Each row is a point on a landscape with many valleys, with its height.
From any point a ball takes the steepest step (drop divided by distance) to one of its 2 nearest points. It stops when none of these is lower. Distance is the straight distance between rows; heights are no part of it.
Mup: [ 57 100 118 108 150  83 159  68 140  98 145 126 109 189 152 119 148 135
 110  90 110 107  73 102 121 131 149 114]  height 69
Zurub: [143  74 123 109 144  66 141 136 117 146  99 100 109 124 139  75  81  77
 142 126 129 172 109 110 151  78 129  80]  height 332
vira: [157 162 147 111 133 155 143 109 107  94 163 149 127 136 136 142 133 137
  57 111 139 128 116 111 103 119 145 110]  height 579
tevu: [ 94 150 141 110 137 158 160 117 131 170 140 155 156 125  93  87 111 160
 154 162 173 158 131 140 135 192 148 147]  height 523
reze: [159 129 142 134 111 155 140 170 137 192 129 147 114 107 144 135  99 114
 101 113 156 108 140 105 120 153 103  99]  height 88
bifo: [137 103  68 135 156 147 101  84 164 136 109 122 111 128 124 198 155  78
  82 130  94 119 137 124 166 148  37 142]  height 245
lusem: [144 104  78 127 160 143  75 139 114 152 107 100 127 103 103 115 128  39
 145 141  88 182 129 126 105  89 119  41]  height 240
natub: [116 185 165 145  94 154 144 130 133 133 205 137  94 169 145 111 131 173
 112 144 189  99 146 155 121 145 134 159]  height 476
feka: [180 138 137 111 163 140 138 110 105 147 122 136 156  86  99 138 116 127
 141  99 166 172  82  95 105 106 190 100]  height 670
baze: [148 153 122 101 133 105 143 114  98 138 139 100 167 100  94  78  94 151
 148 159 162 178 135 138 132 145 153 136]  height 654
fetug: [146 121 106 116 139  95 109 100 114  62 120  85 112 135 133 148 153  81
  67 127  89 172 109 110 134  93 121 101]  height 250
faf: [139  65  94 156 152 170 124 108 158 157  95 162 127 122  92 166 149 102
 119  92  79 140 103  86 102 157 122  75]  height 308
Tenu: [ 50  63 109 125 169  89 133  72 143  81 121 136 113 174 123 132 148 145
 154  90  61 112  99 104 120  98 149 110]  height 126
detep: [132 165  96 160  81 147 157 147 142 156 150  91  86 128 144  77 142 117
 110 180 125 151 147 158 117 228 108 146]  height 411
vapaz: [ 89  95  91 132 118 175 140  81 176  95 140 199 153 133  88 153 151 152
 163 125  73 158 137 147  88 119 188 101]  height 489
dogev: [ 88 113 112 126 124 157 130 107 170  87 135 192 172 127  87 144 159 160
 209 136  85 146 152 164 105 107 181 126]  height 473
mikeg: [147 162 155 184  87  94  96 196 152 124  96  79 108 106 184 140 137 150
 139 111 133 105 138 142 182  85 113 158]  height 379
pip: [119 173 150  87 108 111 138 137  91 124 162 127 151 136 122  89  90 175
 122 174 185 122 183 158 135 123 130 168]  height 461
gari: [149 139 128  97 148 129 150  99  83 142 143 119 162  97  88  93  94 128
 140 122 167 199 114 111 123 135 180 113]  height 661
bef: [140 127 138 114 154  94 136 124 104 145 109 102 174  91 103  97  88 161
 196 131 161 169 125 132 168  98 180 151]  height 638
nilas: [145  73 100 123 168  92 117 106 114 168  92 106  96 137 129 148 113  70
 103  88 108 150 102  91 133 113  88  75]  height 182
mefe: [ 82 115 153 123 124 154 174 130 138 166 134 168 135 135 146  95 102 165
 146 132 175 115 113 133 144 165 131 135]  height 508
soken: [141 102 105 161 145 137 113 140 158 146  96 134 122 113 116 197 161  92
  99 103  92 118 123 105 163 140  69 133]  height 208
zeraz: [128 168 124 156  90 155 146 167 146 159 152 123  98 123 137 112 126 113
  79 164 121 131 167 141 132 188  91 133]  height 420
fug: [132 200 164 144  77 155 117 139 118 121 182 115 107 147 128 107 124 180
 102 156 172  97 175 171 124 129 121 189]  height 464
fad: [164 193 136 160  82 161 138 163 140 182 152 102 108 108 128  80  99 159
 108 166 155 122 176 165 112 174 101 153]  height 433
safa: [ 91 146 153 112 148 130 137 106 116 110 152 146 203 129  83 121 152 184
 198 120 181 138 111 140 143 129 175 151]  height 348
mab: [ 72 149 174 104 133 146 134 154 121 119 169 178 133 158 135 122 102 156
 137 135 168  64 159 165 138 121 104 157]  height 465
kipe: [154 102 101 146 119 134  96 163 168 110  69 150 147  85  92 157 147 134
 210 154  59 170 154 164 106  90 164 119]  height 419
zegi: [110  89 121 135 147 118 112 139 149  86  88 152 139 118 119 165 143 115
 171 112  62 123 117 123 111  67 139 124]  height 255
Riv: [196 193 106 139 129 147 116 141 129  98  99  89 161  95  88 117 126 154
 108 172  87 124 168 175  85 144 108 159]  height 482
Gad: [ 70  87 153 122 137  46 143 115 144 140 130 120  91 186 175 105 136 154
 152  87 144  53 114 111 157 117 103 132]  height 341
pim: [130  80  85 115 163 116 104 105 116 139 105  79 116 125 107 131 134  56
 109 125  88 174 106 108 135 100  94  67]  height 211
Pok: [120  90 136 110 157 146 117 145  98 181 104 163 162 106 105 121  69 111
 177 110 124 139 120 108 108  95 164 133]  height 596
Lafu: [137  88  82 107 161 121  95  75 116  96 123  96 112 147 114 150 151  63
  64 126  74 164 111 104 125  95  95  79]  height 232
seg: [108 170  95 137 100 139 166 117 142  71 143 115 122 128 140 114 193 128
 119 136 121 161  86 132 127 179 191 152]  height 195
loros: [142  80  64 126 183 153  86  72 153 175  98 114  97 126 108 181 138  69
  96 110  94 121 123 116 163 163  50 107]  height 260
kalem: [163 160 169 118 145 164 106 115  93  95 152 178 186 119  96 178 148 170
 143  97 176 106 116 133 107 109 162 143]  height 586
pati: [ 96 135 105 126 129 115 164 111 133  71 137 118 110 147 154 117 161 115
 111 131 116 157  89 128 132 151 170 137]  height 160
ros: [154 131 137 134 129 132 102 156 145  89  97 172 161 100 116 179 154 140
 181 129 107 116 123 126 115  94 149 134]  height 322
Dore: [140  95 112 135 140 119 125 114 121 167 121 116 110 137 127 157  98  85
  74 105 103 120 140  94 129 150  74  84]  height 152
tud: [132 130 137 139 111  87 118 110 122 136 166 110  79 163 147 172 118 119
  35  98 116  99 171 101 144  93  47 143]  height 401
Noseb: [152 128 137 168 108 126 110 181 162 160  79 133 125  97 141 198 153 107
 116  97 112 112 133 115 154 135  82 147]  height 133
zimik: [ 79 133 110 109 131 115 121 135 143  50 123 123 139 142 122 126 149 118
 128 189  75 146 145 145 134 113 153 147]  height 496
gev: [153 143 118 136 123 107 104 143 132  91 121  99 111 120 141 161 151  96
  86 126  95 142 135 122 150 105 106 125]  height 276
lir: [ 84 127  76 120 120 145 106 115 150  47 115 107 134 131 108 119 171  93
 129 206  58 164 150 178 107 133 159 124]  height 505
Gof: [146 140  78 127 119 104 121 139 118 147 109  64 105 111 150  89 149  51
 148 171 131 205 116 151 138 161  91  73]  height 281
nime: [109 202 115 145 101 136 154 111 148  77 161 105 141 135 154  91 189 167
 153 135 152 111 104 152 136 168 198 178]  height 246
mado: [103 168 138 124 134 123 153 111 156  80 146 131 168 142 140 106 172 166
 186 126 166 124 106 142 143 133 180 161]  height 293
Teto: [115  83  94 162 140 180 142 114 179 140  97 169 129 113  91 148 167 107
 161 135  78 171 101 126 113 151 149  89]  height 338
muf: [171 125 152 159 113 137 111 188 137 140  63 142 158  84 168 160 137 136
 192  97 148 116  92 109 147 108 158 146]  height 541
sutu: [146 131 169  91 153 168 133 116  91 169 151 160 168 119 104 143  94 147
 135 109 191 126 123 114 120 132 148 125]  height 552
Pegod: [110 132 101 126 136 135 134 132 167  88 102 155 155 112  83 131 152 144
 198 165  88 157 141 160 114 115 168 137]  height 452
butis: [128  87 104 123 135  94 137 146 140 165  92 100 109 115 136  93 115  64
 151 137 131 182 106 130 153 138 107  79]  height 305
Kuf: [122 121  82 131 141 175 133 128 161 149  96 136 129 115  79 102 147  96
 171 175  89 197 122 149 108 163 149  90]  height 364
lag: [116 100 164 120 145 159  95 105 119  94 145 196 134 157 131 177 133 153
 122  85 102  44 120 102  77 108 120 115]  height 509
zelib: [154 196 127 128 127 146 122 150 125  97 107  96 169 109  95 123 126 176
 134 185  95  90 183 180 111 141 117 178]  height 470
sirak: [132 186  94 147  91 157 161 135 140 131 120  98 115 121 129  77 153 119
 123 182 110 165 112 168 111 220 145 143]  height 403
met: [ 98 120 135 121 148 107 167 100 131 101 144 132 113 157 142 119 125 130
 111 110 136 133  87 101 130 114 155 116]  height 117
Ridus: [ 79  45 113 126 166 100 113 106 133  92 105 133 111 143 121 139 128 116
 173  94  53 130 105 112 132  58 140 104]  height 187
siku: [125  73 125 162 133  69 129 147 147 149  69  98 114 121 167 152 139 117
 166  75 129 117  84  94 191 110  97 133]  height 449
faku: [ 97 100 133 129 145 109  92 101 121 109 117 160 120 163 131 187 147 152
 100  73  90  52 112  91 111 109  99 125]  height 526
los: [162 144  80 127 150 142  89 144 110 138 100  82 122  98 103 101 127  52
 145 172 106 189 108 139 111 123 111  57]  height 261
rozi: [109 111 178 107 152 187  86 134 101  98 151 200 143 150 120 176 119 153
 114 111 134  37 144 128  88 107 117 140]  height 494
Vamev: [153 139 167  91 159 162 130 100  94 113 161 157 159 118 105 159 121 155
 102  99 169 112 113 106 101  97 154 120]  height 568
tuf: [185 126 135 157 119 142 110 173 133 184 114 128 121  95 145 168 115  91
  93  91 134 111 120 101 136 135  97 112]  height 11
bik: [139  58  78 145 175 157  96  91 141 192  94 130 122 129  93 167 140  84
 125  92  82 122 102  82 125 159  89  77]  height 284
runa: [113 143 154 151  85 139 178 121 147 142 189 133  87 167 172  85 148 154
 107 106 193 117 114 141 135 159 153 149]  height 488
migan: [151  94 148 154 126 108 119 180 133 154  52 119 141 106 178 154 117 123
 179  85 134 112  77  99 163  88 148 136]  height 504
gokoz: [148  96 158 105 169 170 115 104  85 167 127 188 173 119 101 160  94 136
 176  80 149 117 115  91  86  98 165 123]  height 573
leki: [ 92  81 147 110 155 192 138 115 124 161 133 188 131 140 108 145 105 145
 127 107 124  78 115  93  92 165 128 101]  height 179
lam: [113 136 129 151  86  94 134 120 127 110 174 103  77 162 159 141 152  95
  60 119 124 129 155 121 154 112  87 169]  height 387
vud: [ 92 139 172  89 132 173 119 133 113 119 168 175 113 154 133 145  95 150
  90 129 146  61 157 143 110 120 101 138]  height 478
Tidav: [ 69  92 120 114 146 107  95  61 132  89 136 145 118 190 124 174 164 146
  88  95  71  70 115  89 117 131 102 126]  height 538
Volum: [124  58 116 128 146  48 134 117 137 165  67 104  95 150 153 125 123 122
 148  71 123 119  81  83 169 128  97 119]  height 412
zem: [ 88 117 142 115 109 130 200 117 135 164 173 153 110 167 157  68 102 148
 108 129 188 109 119 129 138 167 140 139]  height 498
Sug: [138 120 125 115 148 120 123 158 113 174  88 119 157  85 115  94  73 110
 190 142 138 161 119 125 142 118 156 131]  height 617
dala: [132 135 150 100 137 155 144 131 106 202 148 156 168  94  90 103  66 133
 151 146 189 142 148 123 125 171 143 118]  height 536
letun: [129 127 170 144  99 121 144 154 125 159 139 139 105 137 177 116 112 149
 116 100 183  88 131 129 146 106 118 135]  height 280
Pufel: [ 99 174 185  97 132 135 114 143  84 117 157 141 169 135 107 118 102 174
 144 144 199  89 165 168 148 116 123 172]  height 440
zegum: [ 99 140 138  97  98 100 154 124 107 109 170 120 107 152 148  71  99 131
 106 178 155 137 160 157 130 131 134 155]  height 472
lilid: [111  91 141 108 139 165 140 106 125 165 162 162 118 152 119 130  91 135
  79 119 132  95 135  91  97 170 115  87]  height 145
Repa: [197 179 173 127 121 150 102 149 100 118 118 139 172  90 118 172 151 167
 146 112 155  96 132 139 117 102 160 153]  height 599
nar: [159 102 117 106 117  67 145 138 109 130 126 101 104 128 164  77  90 106
 105 130 159 157 129 106 142  96 121  96]  height 351
tifo: [ 92 163 130 115 108 109 147 132 126  66 147 101 117 142 143  94 118 131
 119 180 106 135 145 163 138 140 143 172]  height 483
dod: [164 170 143 114 106 143 138 109  97 115 202 119  95 134 146 117 111 120
  46 141 142 145 155 116  90 124 121 130]  height 584
Vugut: [136 186 142 143 110 126 103 175 145  89 101 104 152 109 132 147 141 161
 141 168  99  91 165 171 125 113 126 173]  height 450
Lin: [155 196 154 166  74 163 131 150 127 164 157  91 126 130 135  85 117 202
 121 159 167 105 172 176 124 151 115 181]  height 447
zede: [133 164 159 138 103 114 113 179 143 103 121 109 122 107 160 140 126 150
 128 147 138 102 144 145 149  98 125 151]  height 423
Peped: [133 140 107 127 134 153 145 144 150 139  96 116 137 114 102  77 134 121
 168 182 110 169 121 160 132 189 138 126]  height 382
Vuri: [156 151 138 174  93  80 113 167 153 127 114  75  97 113 149 154 145 102
  97 123 113 137 145 138 183 111  78 154]  height 319
riz: [174 113 132 141  83  78 155 126 118 131 154 102  75 128 182  78 132 110
  89 130 164 159 143 112 142 108 118 127]  height 363
dudep: [188 170 148 154 116 153 107 178 123 137  78 134 177  85 141 149 147 169
 171 120 168 109 115 132 136 108 163 156]  height 574
Vek: [140 166 101 102  99 102 120 130  81 107 182  87 111 128 148  56  91 102
  85 201 116 158 175 165  88 164 104 154]  height 589
zifun: [139 126 128 171  67  69 146 120 126 106 178  86  63 167 180 107 152 113
  80 110 152 142 145 116 136  91 120 160]  height 375
Nipiv: [139 151 108 107 102 119 132 110  81  96 194 108  96 136 150  98 101  84
  55 171 125 163 162 136  96 137 107 109]  height 587
Dov: [137  99 140 111 130 137 150 138 134 186 153 144 100 139 143 134  90 116
  75 105 141  98 142 101 108 164  87  88]  height 123
Fasi: [116 160 168 109 132 136 112 129  81 132 150 131 200 129  97 119 134 193
 169 123 205 112 130 154 162 128 148 155]  height 402
meni: [190 148 117 136 119 143  97 159 140 117  76 158 178  83  89 169 125 157
 188 149  92 136 157 148  85 111 166 138]  height 376
beko: [ 92 104 156 134 107  70 159 134 137 128 132 120  99 150 183 111 128 144
 120 103 152  91 135 129 162 111 103 134]  height 315
rol: [ 83  78 135 129 158  44 127 109 125 134 101 117 104 159 144 136 135 145
 156  70 111  83  76  88 145 112 117 115]  height 377

Where does a ball stop that starts at each point below?
zem: tuf
lag: Mup
Lafu: tuf
pip: Mup
zifun: tuf
kipe: Mup
gari: tuf
nime: Mup

Two balls start at each pair of points below. Name the first point that both come to, or write never.
zelib, detep: tuf
Vek, zimik: zegum
vira, leki: tuf
Riv, los: pim
